Each row is a point on a tangle of strands that fork, close into loops and nearly touch. The rows are in no order.
Points whose rows are less than 586 apart are linked; no others are. Some points are linked to none.
Z_973: [ 102,   28,    7, -257,  221,   14,  -13,  120, -344,   92,  110,  -99,
 -103,  117,   11,  264,  435,   86,    6, -320, -262, -187,  171,  -34,
  103,   37,  -82,    8,  106, -156,  100, -163,  348,  179,   28,  -83,
    0,  -13,   83,   34,  269]
Z_510: [-349,  -33,   23,  -47, -125,   45,  103, -169,  358,   61,   -2,   33,
   76,   92, -154, -179, -129,   45,  183,   94,   -4, -304,   -9,    5,
   62, -371, -413,  257, -147,  -39,  -33,    9,  -81,  -31,  -52,   78,
 -237, -265,   96,  -68, -176]
Z_753: [ 256,  127, -157,   32, -352,  -28, -288,  -16, -154, -167,   76,  -23,
  -47,  145,  195,   47, -208, -267, -123,  -29,  161,  358, -175,  138,
 -239,   89,  117,   36,  109, -283,  -74,   -8,  232, -203,  -24,   57,
   64,  111, -108,  113, -123]
Z_93: [-249,   29,   58,  204, -327,  -16,   26, -115,  175, -104,  -26,  -90,
  141,   78, -153,  -84,  -78,   65,  181,  109,    7, -337,  211,   88,
  213, -213, -292,  -37,  -95,  128,  -79,  137, -220,  151,  -10,   98,
  -73,   87,  -96,  -13,  -64]
Z_687: [-294,   13,  -84, -181, -224,   43,   28, -214,  277,   62,  -41,   30,
   93,  116, -185, -119, -191,  137,  147,  150,   27, -317, -129,  -51,
   52, -197, -253,  282, -185, -128,  -24,  -75, -184,   -5, -171,  148,
 -216, -255,   78, -142, -245]
Z_437: [-104,  147,  227,  326, -221, -102,  229,  -88,  -31, -191,   25,  -36,
  -64, -240, -159,  243,  106,   56,  -14,  -99, -123,  -94,  164,  302,
  -27, -104,    3,  -75,  196,  175,  -12,   96, -109,  147,  112,  -12,
   80,  266, -233,    9,  215]
Z_569: [-115, -157, -116,  -98,  237, -106,  234,  -84,  462,  231, -180,   37,
  140,  -39, -145,   72, -182,  129,  175,  199,  222,  -85, -121, -105,
  -23,  -33,  -42,  166, -165,  -29,    5,  -65, -238,   69,   -9,  -37,
   40, -274,  105, -152, -241]
Z_337: [  15,  -77,   90, -108,  228,   -9,   81,   78, -304, -110,   71,  -97,
  -96,  182,   34,  230,  292,  175,   -4, -454,  -50, -153,  200,    9,
  104,   -2,  -51,    0,   41,  -48,   75, -252,  344,  257,   12,  -41,
  -46,   54,   17,   92,  256]
Z_187: [ -34,  -23,  -23,   39,  243,   22,   76,  -79,  280,  263, -151,   73,
   44, -215,   65,  -49, -202,  101,   72, -147,   90,   96,   77, -121,
 -270,  182,  484,  132,  -48,  134, -131,  -22,  -58, -136,  148, -268,
  115, -179,  236,  -33, -287]
Z_650: [ -12, -198,   99,  -69,  332,   58,    7,  196, -188, -155,   27,  -79,
  -99,  181,  144,   81,  204,  207,   49, -368,  149, -147,  161, -123,
  107, -101, -115,  -32,  -68,   39,   35, -218,  407,  332,   20,   55,
  -33,  -56,   13,  -16,  158]
Z_918: [   1,   33,  162,  202,  134, -112,   27,   70, -220, -139,   42,   44,
    3,  -83,  -52,   18,  131,  -10,  -72, -112, -114,   62,  135,   75,
  154, -184,  -10, -160,  190,  123,  125,   28,  -22,   95,  -71,   68,
   22,  230, -105,   74,  297]
Z_938: [ 143,  246,   20,  -21,  -26,  -26, -200,   13, -196,  121,  113,  119,
   28, -149,   21,   56,  479, -119, -147,  -51, -463,  139,   42,  -83,
   14,  -84, -194, -123,  341, -206,  177,  -39,   68, -126,  109,  -71,
   30,  151,   45,   11,  506]
Z_277: [ -84,    9,  -95,  250, -382,  -84,  159, -218,  125,  127,  -52,   66,
  -90, -361, -160,   95,   92, -107,    7,  -67, -262,  -36,   50,  312,
 -277,  207,  167,   44,  237,   89,  -10, -123,   72, -277,  172,  -99,
   33,  143,  -85,  265,   28]
Z_344: [ -56,  -74,  131,  302,  148,   37,  -62,  127, -227, -118,   -8,  109,
   19,   78,   25,  -94,  129,   -7,  -85,  -71,  -82,  151,  244,  -51,
  173, -173, -158, -326,  148,  146,  168,   26,  -81,  168,  -26,  173,
  -13,  221, -103,   27,  227]
Z_201: [ 164,   73, -211,  -64,   41,  -29,  -99, -114,  -29,  227, -131,  180,
  -45, -104,   -2,   -9,  133, -288,  -14,  -48, -127,   99,   14,  175,
 -256,  142,   58,   66,   99, -144,  261, -275,  280, -329,  -57, -317,
   30,   72,   39,  220,  110]
Z_941: [  50,   46,   18,  -39,  377,  -21,  287, -104,  220,  122,  -88, -224,
   21, -240,   32,   12,    0,  117,  126, -251,  133,  -32,  -46, -234,
 -164,  253,  391,   57,   -3,  128, -113,  -93,    5,  -14,  259, -156,
  -47, -116,  208,  133, -227]
Z_622: [-201,  -16, -230, -117, -265,   31,  -70, -199,  107,   88,  -83,  119,
   18,  151, -203,  116, -270,  199,   69,  180, -100, -243,  -34, -114,
  -70,  223,  212,  147, -241,  -65, -143,   72, -196,   16,  -56,  -29,
    6, -158,  221,  -62, -549]
Z_958: [ 182,  131,   36, -148, -288,   -4, -109,  -53,  -44, -211,   95, -130,
  140,   67,   56, -177, -147,   16, -134,  136,  106,  159, -268,   24,
   51,   94,   17, -108, -134,  -81,  -98,  180, -305,  -11, -158,  167,
  -62,  214,  -96,  -83,  -18]
Z_574: [ -73,   68,  -49,  226, -521,    6,  149, -175,   86,    9,   15,  -15,
 -125, -353, -155,  164,   92,  -56,   14,    6, -266,  -97,  -75,  382,
 -235,  223,  196,    4,  233,   83, -105,  -22,    3, -205,  200,   -5,
   97,   93, -205,  174,  -31]
Z_102: [ -69,   97,   81,  208,    7, -279,  234,  -70,  -89,  -69,   53,  -75,
  -60, -204, -193,  313,  168,  -11,  -56, -230, -166,  -48,  108,  240,
  -37,   13,   35,   59,  190,  161,  -28,  -45,   60,   22,  101, -184,
  -61,  207,  -58,  249,  269]
Z_742: [ 119,  145, -201,  -31, -337,  -76, -250,  -48,  -75,  -55,  121,  -71,
  -22,  186,  102,  150, -350, -154, -127,  191,  241,  169,  -88,    3,
 -212,  148,   75,  121, -123, -155, -301,  169, -182, -102, -110,  -49,
   71,   14,   59,   54, -303]
Z_296: [-124,   -9,  171,  424,  -93,   13,   64,  -53,  -27, -219,  -62,   42,
   39,   38,  -42,  -35,  -30,   83,   10, -104,   46,  -15,  329,  191,
   79, -192, -256, -262,    1,  230,   59,   51, -144,  279,   18,   -9,
   23,  307, -181,  -15,  140]
Z_166: [  63,  -58,    2, -184,   27,  -40,   56,  115,  -63,   26,    4,  124,
   -1,   35,   45,  -11, -251, -103,  -39,  301,  144,  108, -133,   40,
   76,    7,  224,  151, -192, -100,   42,  -35,  -81, -131, -222,   92,
  113,  -72,  -49, -153,  -83]
Z_341: [  64, -120, -107,  -66,  334,  -85,  247,    3,  358,  252, -179,   37,
   93,  -78,  -92,   31, -233,   98,  111,  135,  253,   98,  -92, -133,
 -126,   74,  228,  124, -160,  -11,  -10,  -27, -164,   26,  -11,  -89,
   76, -268,  161, -144, -223]
Z_314: [ 120,  116,   35,  -87,  153,  -67, -146,  106, -339,   49,  115,  -36,
  -59,   32,  -18,  197,  411,   29,  -84, -266, -343,  -49,  113,  -94,
  108,  -18, -109,  -59,  211, -111,  103, -113,  203,   96,  -25,  -99,
  -88,   77,   59,   44,  451]
Z_213: [ 178,  103,   40, -157, -278,    7, -109,   65, -127, -200,  144,  -57,
   70,   51,  137, -138, -133,  -44, -130,  116,   62,  231, -265,   77,
   66,   76,  169,  -90,  -71, -145,  -65,  118, -124, -142, -138,  185,
   85,  141, -146,  -55,    8]
Z_703: [-123,  109,  232,  389, -147,  -65,  145,  -58,  -56, -213,  -34,    0,
   25,  -99, -117,  130,   33,   97,   -7, -164,  -37,  -43,  234,  260,
   59, -150,  -98, -139,  146,  220,   18,   68, -144,  259,   43,  -34,
   48,  266, -208,  -15,  195]
Z_818: [-241,  -22, -155, -116, -203,  -15,   28, -118,  213,  113,  -71,   48,
   62,   50, -199,  117, -241,  175,   88,  213,  -10, -247,  -36,  -37,
   53,  135,  179,  161, -198,  -37,  -94,    5, -245,  -33,  -67,   18,
   85, -101,   72,  -40, -403]
Z_477: [-137,  -32,  -40,   26,  144,   34,   79,  -85,  243,  245, -130,   95,
   23, -163,  -17,   40, -245,  112,   40,    8,   54,    1,   88,  -51,
 -179,  196,  443,  152,  -86,  130,  -96,   -8, -127, -157,   90, -198,
  150, -147,  154,    8, -374]
Z_949: [-302,  -15,   63,  252, -159, -128,   59,  -32,  201, -104,  -62,  -13,
   86,   -7, -200,  174,  -41,  119,  144,   -9,   71, -340,  244,   81,
  192, -128, -176,   40,   13,  237, -118,   84, -169,  156,   66,  -49,
   56,  155, -109,   52,  -28]
Z_693: [  61,  -31,   59,  -24,  347,  -96, -129,  206, -255,   -4,   54,   28,
  -75,  -28,  -19,   38,  228,  -30,  -66, -119,  -46,  -27,   87, -246,
  217, -147,   -7,  -41,  121,   90,  121,  -66,  156,   90, -105,   55,
  -82,   22,    2,   18,  331]
Z_359: [ 149,   38,   88,   -7,  -51,  140,  -49,  120, -223,  -95,  108,   62,
   72,   -7,   90, -219,  138,  -53, -137,   93, -203,  298,  -17, -143,
  258,   12,   63, -353,  209, -121,  170,  171,  -47,  -91,   84,  451,
   17,  153, -144,  -88,   96]
Z_733: [-139, -322,   64,   74,  311,  150,  -73,  173,  -88,  102,  -88,  152,
  -20,  147,  106, -330,   61, -156,  -50,  268,   -5,   34,   93, -268,
  122, -177, -420, -102,   24,  128,  135,   77,  -54,  102,  -91,  194,
 -116, -169,    6, -173,  139]
Z_398: [-117, -291,  -27,  214,  320,  164, -162,  252, -170,  154,    1,  176,
  -75,  199,  193, -210,  148, -105, -128,  114,   21,  105,  227, -410,
   86,  -36, -448, -137,   38,  206,   44,    6,   37,  174,  -21,  147,
 -217, -227,   14, -105,  181]
Z_640: [-135,   17, -230,  -28, -322,   71, -238, -157,    0,   72,  -50,   53,
  -47,  162, -114,  107, -325,  117,    2,  161, -136, -133,   13,  -76,
 -201,  266,  249,  102, -206,  -52, -256,  164, -157,  -19,    0, -122,
   75, -119,  254,   36, -600]
Z_147: [ 132,  178,  104,  -13,  -64,   -7,  -76,  106, -179,  -88,  109,  145,
   41, -120,   23,  -50,  243, -138,  -83,    1, -310,  198,  -16,   82,
  116, -174,  101, -151,  235, -104,  181,   12,   63, -245,   -4,  140,
   69,  188,  -97,    5,  319]
Z_670: [-248,  -11,  -36,   83,  136,  -48,  175,  -86,  205,  148,  -55,   -5,
   -5, -228, -202,  172,  -43,   74,   33,  -49,  -39, -201,   71,   -6,
   -4,  239,  299,  102,  107,  291, -121,  -25, -114, -144,  150, -201,
  118,   62,   19,  215, -210]
Z_348: [-158, -103,   94,  122,  237, -131,  186,   27,  -25, -162,   22, -192,
  -46,   64,   -6,  288,   67,  192,   32, -364,  227, -214,  136,    1,
   39,   40,  -65,   94,    6,  138, -118, -196,  165,  282,   62, -174,
  -29,  114,  -39,  171,   73]
Z_42: [ 148,  -47,   49, -194,  421,   27,  318,  115,  -95,  -58,  -31, -208,
 -111,  106,   71,  204,  240,  106,  229, -300,  135, -121,   61,  -98,
   39,   11,   69,  -60,   -2,  -93,   27, -210,  429,  249,  231,  106,
  -13, -110,   87,   -1,  -75]
Z_592: [-157,   27, -141,   94, -392,  136,  -62,  -74,   62,   96,  -17,   28,
  -59,  -90, -117,  110, -168,   28,   18,   97, -118, -105,  -27,  201,
 -106,  321,  364,   77,   13,  117, -207,    8, -135, -184,   59,  -94,
  184,   31,  -36,  130, -366]
Z_624: [ 144,  -65,  -46, -103,  160,  -56,   90,  123,   13,  153,  -51,  184,
  -61,    6,   49,   59, -268, -125,  -35,  232,  161,  165,  -46,   40,
  -61,   -1,  334,  168, -216,  -65,   79,  -39,   34, -142, -135,  -22,
  115, -165,   20, -155, -160]
Z_413: [ 226,  -81,  -86,  -39,  310,  -60,  180,  107,  131,  250, -149,  145,
  -12,  -48,   15,   35, -297,  -74,   30,  144,  191,  240,  -24,  -29,
 -185,   48,  362,  134, -195,  -32,   20,  -11,    6,  -80,  -49,  -94,
   87, -319,  149, -175, -202]
Z_599: [  10,   99,   57,  -13, -347,   29,  -46, -162,   56, -179,   49, -210,
  132,  134,  -82, -289, -105,   51,   52,  138,   76, -109,  -91,  -10,
  155,  -75, -250, -149, -129,  -31,  -12,  147, -355,   74, -117,  230,
 -200,  142, -118,  -52,  -73]
Z_586: [ -33, -182,  100, -192,  109,   78,   -5,  145,  -91,   -8,  -27,  134,
   64,   75,   21, -276, -111, -120,  -33,  326,   71,   34, -138, -126,
  206, -117,  -79,   32,  -85,  -42,  161,   47, -139,  -12, -236,  271,
   -1,  -44,  -76, -215,   86]
Z_7: [ 169,   78,  -47,  -37,  340,    8,  183,  -63,  206,  202, -135,  -95,
    1, -250,   69,  -69, -102,   65,   96, -241,  149,  129,  -23, -156,
 -260,  198,  441,  104,  -65,  101,  -64,  -80,  100, -110,  177, -241,
  -33, -184,  226,   46, -161]
Z_387: [ -57, -319,    8,  123,  308,  166, -169,  250, -174,   60,   49,   68,
 -102,  178,  253, -178,  158,   93,  -63,  -90,   97,    5,  208, -392,
   41,  -63, -362, -107,  -61,  189,    1,  -45,  232,  293,   -7,   82,
 -200, -284,   81, -124,  216]
Z_136: [-287,  -70,  124,   -9,  112,   25,  104,  -78,  341,   80,  -38,   45,
   42,  112,  -22, -226, -100,    4,  149,  105,   61, -199,   67,   49,
   67, -416, -532,  190, -151,   -2,   25,   74,  -77,   27,  -35,  -76,
 -217, -251,  103,  -93,  -57]
Z_719: [   0, -192,   63,   35,  384,  -57,  -71,  193, -204,  -86,   20,  -43,
  -92,   74,   90,   29,  154,  108,  -34, -205,  138,  -93,  108, -232,
  160, -147, -142,  -39,   -9,  115,   61,  -96,  222,  279,  -82,    4,
  -70,  -56,   11,   26,  229]
Z_274: [ 253,   32,   31, -198,  438,   20,  431,   31,   13,   20,  -71, -313,
  -64,  -36,   17,   69,  155,   51,  307, -250,  104,  -38,  -31, -136,
  -15,  146,  223,  -76,  -50,  -66,   -8, -162,  308,  159,  273,   41,
  -61, -153,  145,   30, -158]
Z_781: [ 234,   92, -189, -179,  232,    4,  -91,  -48,  -35,  270, -114,   32,
 -121, -115,   -9,   20,  203, -183,  -23, -106, -132,   19,  -63,   35,
 -176,  161,   70,   54,   37,  -83,  276, -219,  345, -264,   -1, -354,
  -12,  -78,  122,  191,  142]
Z_100: [ 250,  117, -164,  -45, -369,   72, -277,   31, -174, -140,   34,  110,
    9,  132,  173,   24,  -69, -270,  -87,  -34,   15,  341, -173,  181,
 -165,   45,   93,    9,  141, -374,   74,  -76,  331, -263,  -39,   96,
  109,  114, -127,   45,   -7]
Z_499: [ -92,  -91,  142,  364,   20,   55,   12,   30,  -73, -175,  -37,   45,
   67,  116,   34, -153,    6,   -1,    8,   10,   -7,   82,  235,  111,
  158, -205, -299, -318,    2,  171,  142,   63, -159,  216,  -40,   90,
    8,  237, -146,   -7,   91]
Z_823: [  58, -130,   83, -200,  350,  142,  185,  182, -105,  -84,  -18,  -43,
  -80,  226,  124,  201,  309,  183,  197, -357,  150, -116,  182,  -75,
    9, -133,  -45,  -20,  -46,  -69,   21, -256,  506,  354,  190,  171,
   48,  -91,   38, -105,   36]
Z_85: [ 190,  162,  -66, -202, -283,  -89, -233,  -73,    3, -162,   84,  -64,
  141,  170,   75,  -68, -221,  -34, -192,  145,  226,  215, -239,  -32,
  -59,  108,  -24,   48, -179, -166, -217,  250, -343,  -27, -179,   64,
  -95,  180,   38, -103,  -62]
Z_128: [ 111,   98,   45,  -23,  194,  -46, -207,  206, -250,   92,  113,  144,
   -5,  -64,   -5,   -6,  314, -102,  -79,  -16, -206,   64,  102, -256,
  198, -126,   35,  -99,  201,    1,  155,  -13,   93,  -59,  -55,   72,
  -40,   82,  -42,  -35,  379]
Z_856: [  74,  251,  -23,  100, -556,   39, -101, -149,   64, -159,  127, -145,
  -71, -181,  -18,  134,    3,   83,  -62,   50,  -17,  -12, -270,  242,
 -184,  206,  201,  -45,   77,   18, -189,   90, -159, -105,  124,   48,
  119,  135, -233,   51,  -79]
Z_118: [-219,  -13,  -67,  124, -163,   46,   54,  -83,  128,  186,  -61,   61,
  -36, -203, -155,  110, -146,   14,   36,   27, -114, -104,   64,  156,
  -67,  254,  390,  120,   55,  216, -112,  -44,  -99, -236,   97, -157,
  166,   47,   -5,  161, -289]
Z_895: [-205,  -70,  -71,   17,  -70,  122,  -52, -115,  131,  225,  -90,  118,
   20,  -54,    0,   15, -336,   95,   47,   70,  -44,  -61,  130,    6,
 -189,  211,  438,  154, -100,   55, -145,   53, -129, -152,   83, -188,
  194, -150,  179,  -43, -498]
Z_87: [ 141,  170,   17,  -55,    3,  -58, -217,   62, -295,  129,  153,  -10,
  -23,  -48,   -3,  157,  516,  -37, -126, -150, -480,    8,   90,  -91,
   12,   -1, -232,  -79,  279, -209,  104, -104,  105,   27,   58, -169,
  -25,   79,   79,   45,  532]
Z_744: [ 153,  148,   20,  -99, -301,    6,  -85, -164,   51, -213,   34, -219,
  175,   99,  -33, -261,  -95,   84,  -87,  102,  108,   59, -198,  -62,
   93,   61, -159, -193, -151,  -51,  -27,  223, -376,   85,  -90,  236,
 -201,  208,  -99,  -58,  -41]
Z_105: [-183,  -31, -149,   54, -350,  164, -192, -112,   29,   98,  -84,   65,
  -34,   40, -104,   44, -248,   97,   49,  101, -167, -146,   25,   89,
 -147,  325,  387,   88,  -83,   86, -221,   99, -109, -118,   80, -172,
  158,  -45,  119,   73, -532]
Z_646: [ 283,  140,  -93, -117, -339,  124, -302,   79, -169, -146,   96,  143,
   54,   49,  213,  -80,   29, -156, -128,  -40,  -95,  355, -216,   94,
  -53,   21,  113,  -82,  156, -370,   67,    6,  280, -309,   -5,  196,
   94,  110, -120,  -76,  112]
Z_587: [-183, -197,  120,    2,  318,   16,   60,   20,  240,   59,  -73,   26,
   21,  130,   50, -243,  -38,  -26,   80,  127,  138, -112,    8,  -17,
   73, -372, -528,  106, -137,   65,   52,   68,  -39,  141,  -60, -110,
 -139, -247,   92, -100,   50]
Z_434: [  51,  -86,   69, -224,  -46,   60,  -45,  119, -149,  -79,   20,  101,
   91,  105,   49, -214, -182, -106,  -83,  295,  101,   79, -171,  -58,
  175,  -45,   70,   47, -130, -123,   73,   82, -133,  -52, -284,  235,
   40,   31,  -78, -190,   37]
Z_109: [ 164,  106, -156,  -21, -163,   -8, -121,  -63,  -26,  123,  -80,  217,
  -15,  -63,    2,    8,  134, -274,   -2,   44, -155,  177,  -50,  265,
 -179,   56,   45,   34,  159, -214,  266, -238,  283, -379,  -62, -154,
   99,  128,  -52,  145,  130]
Z_720: [ -16,  -26,    7, -262, -171,   26,  -33,  -55,  -25,  -71,  -26,  -13,
   93,  143,   14, -180, -245,  -15,  -25,  289,  155,  -16, -208,  -13,
  123,  -29,  -84,  135, -215, -173,   -4,   22, -284,    5, -297,  162,
  -74,  -16,  -30, -201,  -94]
Z_12: [-126, -198,  107,   25,  397,   74,   35,   85,  236,   52,  -16,   19,
  -54,  198,  163, -211,   24,   35,   42,   32,  115,  -66,    4,  -36,
  -35, -308, -588,   86, -146,   72,  -30,  114,   56,  229,   -4, -201,
 -202, -341,  202, -122,   90]
Z_892: [ 126,  177,   77,   19,   79,  -18, -130,   94, -216,   21,  105,  145,
   10, -103,  -23,   28,  331, -103, -103,  -53, -344,  172,   71,  -59,
  144, -164,    5, -146,  295,  -68,  204,    7,   66, -154,   11,   86,
   21,  184,  -42,   12,  409]
Z_224: [ 253,   71,   46,  -87, -160,  154, -111,   63, -175, -196,  107,  -34,
   78,  -13,  165, -274,   91,   30, -229,   16, -126,  358, -181,  -83,
  195,  116,  100, -359,  117, -150,  105,  246,  -22, -108,   90,  409,
   10,  145, -156,  -74,   71]
Z_447: [ 169,  194, -167, -121, -306, -123, -282,  -58,  -18,  -94,   92,  -40,
   53,  200,   81,  118, -289, -126, -201,  178,  253,  216, -119,  -24,
 -202,   94,  -23,   83, -152, -146, -334,  273, -289,  -76, -117,  -11,
   -4,  132,   87,  -17, -152]
Z_845: [ -66, -357,   51,   84,  382,  157,  -80,  234,  -63,    0,   27,   16,
 -101,  203,  273, -192,  109,   95,  -41,  -67,  125,  -39,   87, -260,
  -15, -124, -430,  -82, -111,  171,  -23,   11,  187,  325,    2,  -44,
 -151, -337,  137, -112,  192]
Z_906: [ 239,  162,  -63,  -67, -362,  -26, -211,   28,  -87, -207,  147,  -56,
   30,   69,  172,   -4, -176,  -99, -175,   15,  148,  329, -269,  140,
 -114,  101,  182,  -41,  -32, -166, -130,  110,   -3, -164,  -60,   79,
   92,  159, -115,   19,  -43]
Z_790: [-163, -169,   95,  102,  248, -150,   39,   71,   76,  -61,  -24,  -19,
   31,   20,  -22,  -54,  -66,   17,   53,   63,  187, -110,  124,  -22,
  229, -262, -234,    4,  -59,  161,   60,   31,  -80,  168, -118,  -40,
   31,   25,  -49,   36,  109]
Z_293: [  -5,  157, -116,  138, -585,   70, -156, -106,   63,  -57,   79,  -69,
  -90, -103,  -96,  174, -123,   20,  -17,   82,  -38,  -37, -170,  223,
 -202,  300,  284,   -8,   49,   54, -235,   32, -120, -144,   78,  -18,
  136,   72, -148,  107, -217]
Z_621: [-142,   11,  -36, -265, -211,   60,  -14, -169,  117,   10,  -10,  -22,
  106,  124,  -87, -144, -258,   25,   56,  222,  127, -149, -187,  -55,
   91, -133, -219,  250, -237, -190,  -18,  -37, -264,   34, -269,  127,
 -198, -131,   27, -184, -166]
Z_240: [ 287,  168,   47, -132, -251,  123, -194,   41, -142, -225,  155,    5,
   55,  -35,  207, -207,   77,   -7, -236,  -63, -120,  391, -259,    8,
   19,   47,  173, -248,  123, -233,   67,  176,  116, -210,   62,  293,
   67,  162, -133,  -94,  125]
Z_884: [-181, -196,   94,  201,  245,  -77,  -20,  100,   19, -111,  -39,  -14,
   20,  113,   89,  -54,  -15,   96,   -7, -132,  218,  -90,  194,  -34,
  136, -206, -351,  -31, -111,  216,    2,  -20,   12,  284,  -66, -163,
  -42,   59,   20,   54,  155]
Z_824: [  -3,  123,  126,  176,   72, -218,  102,    7, -168, -148,   79,   -2,
  -20, -139, -129,  201,  192,  -22,  -78, -195, -165,   42,  109,  218,
   50, -140,   10,  -58,  203,  124,   83,  -44,   48,   37,  -14,  -76,
   -5,  227,  -78,  134,  307]
Z_486: [-104,  175,  149,  258, -433,  -32,  203, -119,   39, -124,   49,  -96,
 -114, -319, -184,  249,  125,   27,    1,    5, -201, -168,   -2,  345,
 -105,   61,  116,  -35,  228,  136, -103,  123,  -93,  -27,  202,   37,
  124,  141, -259,   52,   69]
Z_732: [-177,  -19,    4,   45,  324, -101,  246, -113,  208,   93,  -71, -154,
  -31, -216, -101,  168,    5,  128,   63, -131,   95, -182,   35, -176,
  -57,  225,  261,   89,   54,  235, -119,  -44,  -56,  -26,  219, -202,
   24,    2,   91,  183, -234]
Z_347: [-214,  -16,  -52,  -29,  -98,  -94,  120,  -40,  193,   72,   -8,   -9,
   41,  -62, -167,  108, -174,   72,   86,  192,   50, -211,   36,   61,
  188,   64,  173,  111,  -92,   97,  -58,    0, -213,  -68,  -49,  -14,
  134,   19,  -62,   25, -239]
Z_278: [-120, -178,  -12,  -48,  363, -170,  186,  -15,  382,  104, -100,  -80,
   73,  -22,  -60,   32,  -75,   86,  153,  139,  306, -121, -109, -124,
   56, -176, -213,  132, -118,   77,    5,  -42, -108,  148,   -8,  -60,
  -25, -229,   82,  -50,  -73]
Z_954: [ -62, -217,   28,  -37,  417, -164,  140,   75,  192,    3,  -68,  -75,
   -8,  -20,   -1,   -1,  -27,   58,   78,   63,  306, -107,  -63, -118,
  124, -198, -202,   72, -114,  133,   36,  -45,  -26,  169,  -75,  -38,
   -5, -130,   22,  -21,   41]
Z_724: [ -49,   60,   32,  217, -170, -226,  237, -143,   17,   30,   17,  -20,
  -95, -337, -206,  223,  163, -113,   -3, -104, -261,  -35,   48,  315,
 -128,   61,   76,   60,  209,  127,  -18,  -60,   39, -165,  145, -161,
   -2,  176,  -77,  259,  187]
Z_944: [ 132,  104, -192,   76, -378,  -21, -255,  -59, -125,  -57,   97,  -71,
  -94,  133,  166,  128, -351, -244,  -90,   76,  204,  236,  -67,   73,
 -254,  156,  151,   75,   32, -157, -210,   15,   27, -170,  -28,  -19,
   93,   11,  -45,  149, -297]
Z_311: [ 315,   82, -169, -356,  276,  129,   56,  -68,  -52,  254,  -77, -156,
 -125,  -95,   55,    5,  278, -101,   83, -208, -171,  -67,  -85,  -24,
 -181,  246,   65,  -39,  -23, -140,  199, -185,  411,  -83,  130, -325,
  -12, -172,  182,  102,   39]
Z_51: [ 332,  125,  -58, -336,  376,  113,  268,  -20,  -22,  122,  -78, -262,
  -89,  -94,    8,   25,  232,  -31,  231, -238,  -71,  -47,  -70,  -71,
  -88,  183,  203,  -70,  -41, -104,  108, -114,  399,    2,  261, -115,
  -52, -195,  193,   48,  -79]
Z_8: [-160,   34,   58,   71, -343,   10,   23, -128,  137, -114,   11, -160,
  126,   79, -117, -207, -117,   57,  153,  141,   26, -273,   50,   44,
  228, -187, -305,  -44, -140,   36,  -14,  107, -284,   95,  -95,  171,
 -146,   90, -101,  -21,  -87]
Z_155: [ -49, -293,  122,   14,  402,  104,   28,  187,  155,  -33,   20,  -39,
  -57,  256,  253, -167,   80,  124,   49,  -70,  174,  -25,  -42, -114,
  -74, -184, -505,  -30, -175,   76, -141,   95,  188,  339,   48, -164,
 -145, -403,  217, -170,  156]
Z_394: [ -54, -258,   89, -109,  149,  199,  -39,  147, -130,   58,  -66,  167,
   57,  111,   57, -362,  -20, -164,  -47,  343,   14,   76,  -61, -254,
  211, -108, -237,  -72,   33,   14,  176,  108, -128,    6, -178,  346,
  -73,  -91,  -93, -234,  102]
Z_937: [ 165,  174,  -38,  -52, -171,  -24, -110,   13,  -94,  -30,   80,  189,
   17, -142,   42,  -10,  198, -182,  -48,   34, -258,  211,  -97,  232,
  -61,  -74,   91,  -43,  210, -204,  199, -100,  199, -358,  -12,   27,
  109,  167, -106,   62,  267]

A fork is a point with three links, a tip a point with one. Leave the first point through the second and follow the links. Name the first fork or tip that comes.
Z_136 / Z_510 | Z_434
Z_359 / Z_224 | Z_753
Z_100 / Z_646 | Z_359
Z_109 / Z_201 | Z_650
Z_949 / Z_93 | Z_958

A tip is a point with one link. Name the tips that can be reached along the links from each point below, in the order of the rows.
Z_166 | Z_884
Z_213 | Z_949, Z_359
Z_477 | Z_856, Z_347

How many points has the smallest loop of links through each point below? Write none if it is on no loop.
Z_387 | 15
Z_938 | 10
Z_42 | 15
Z_574 | 12
Z_592 | 10
Z_753 | 8
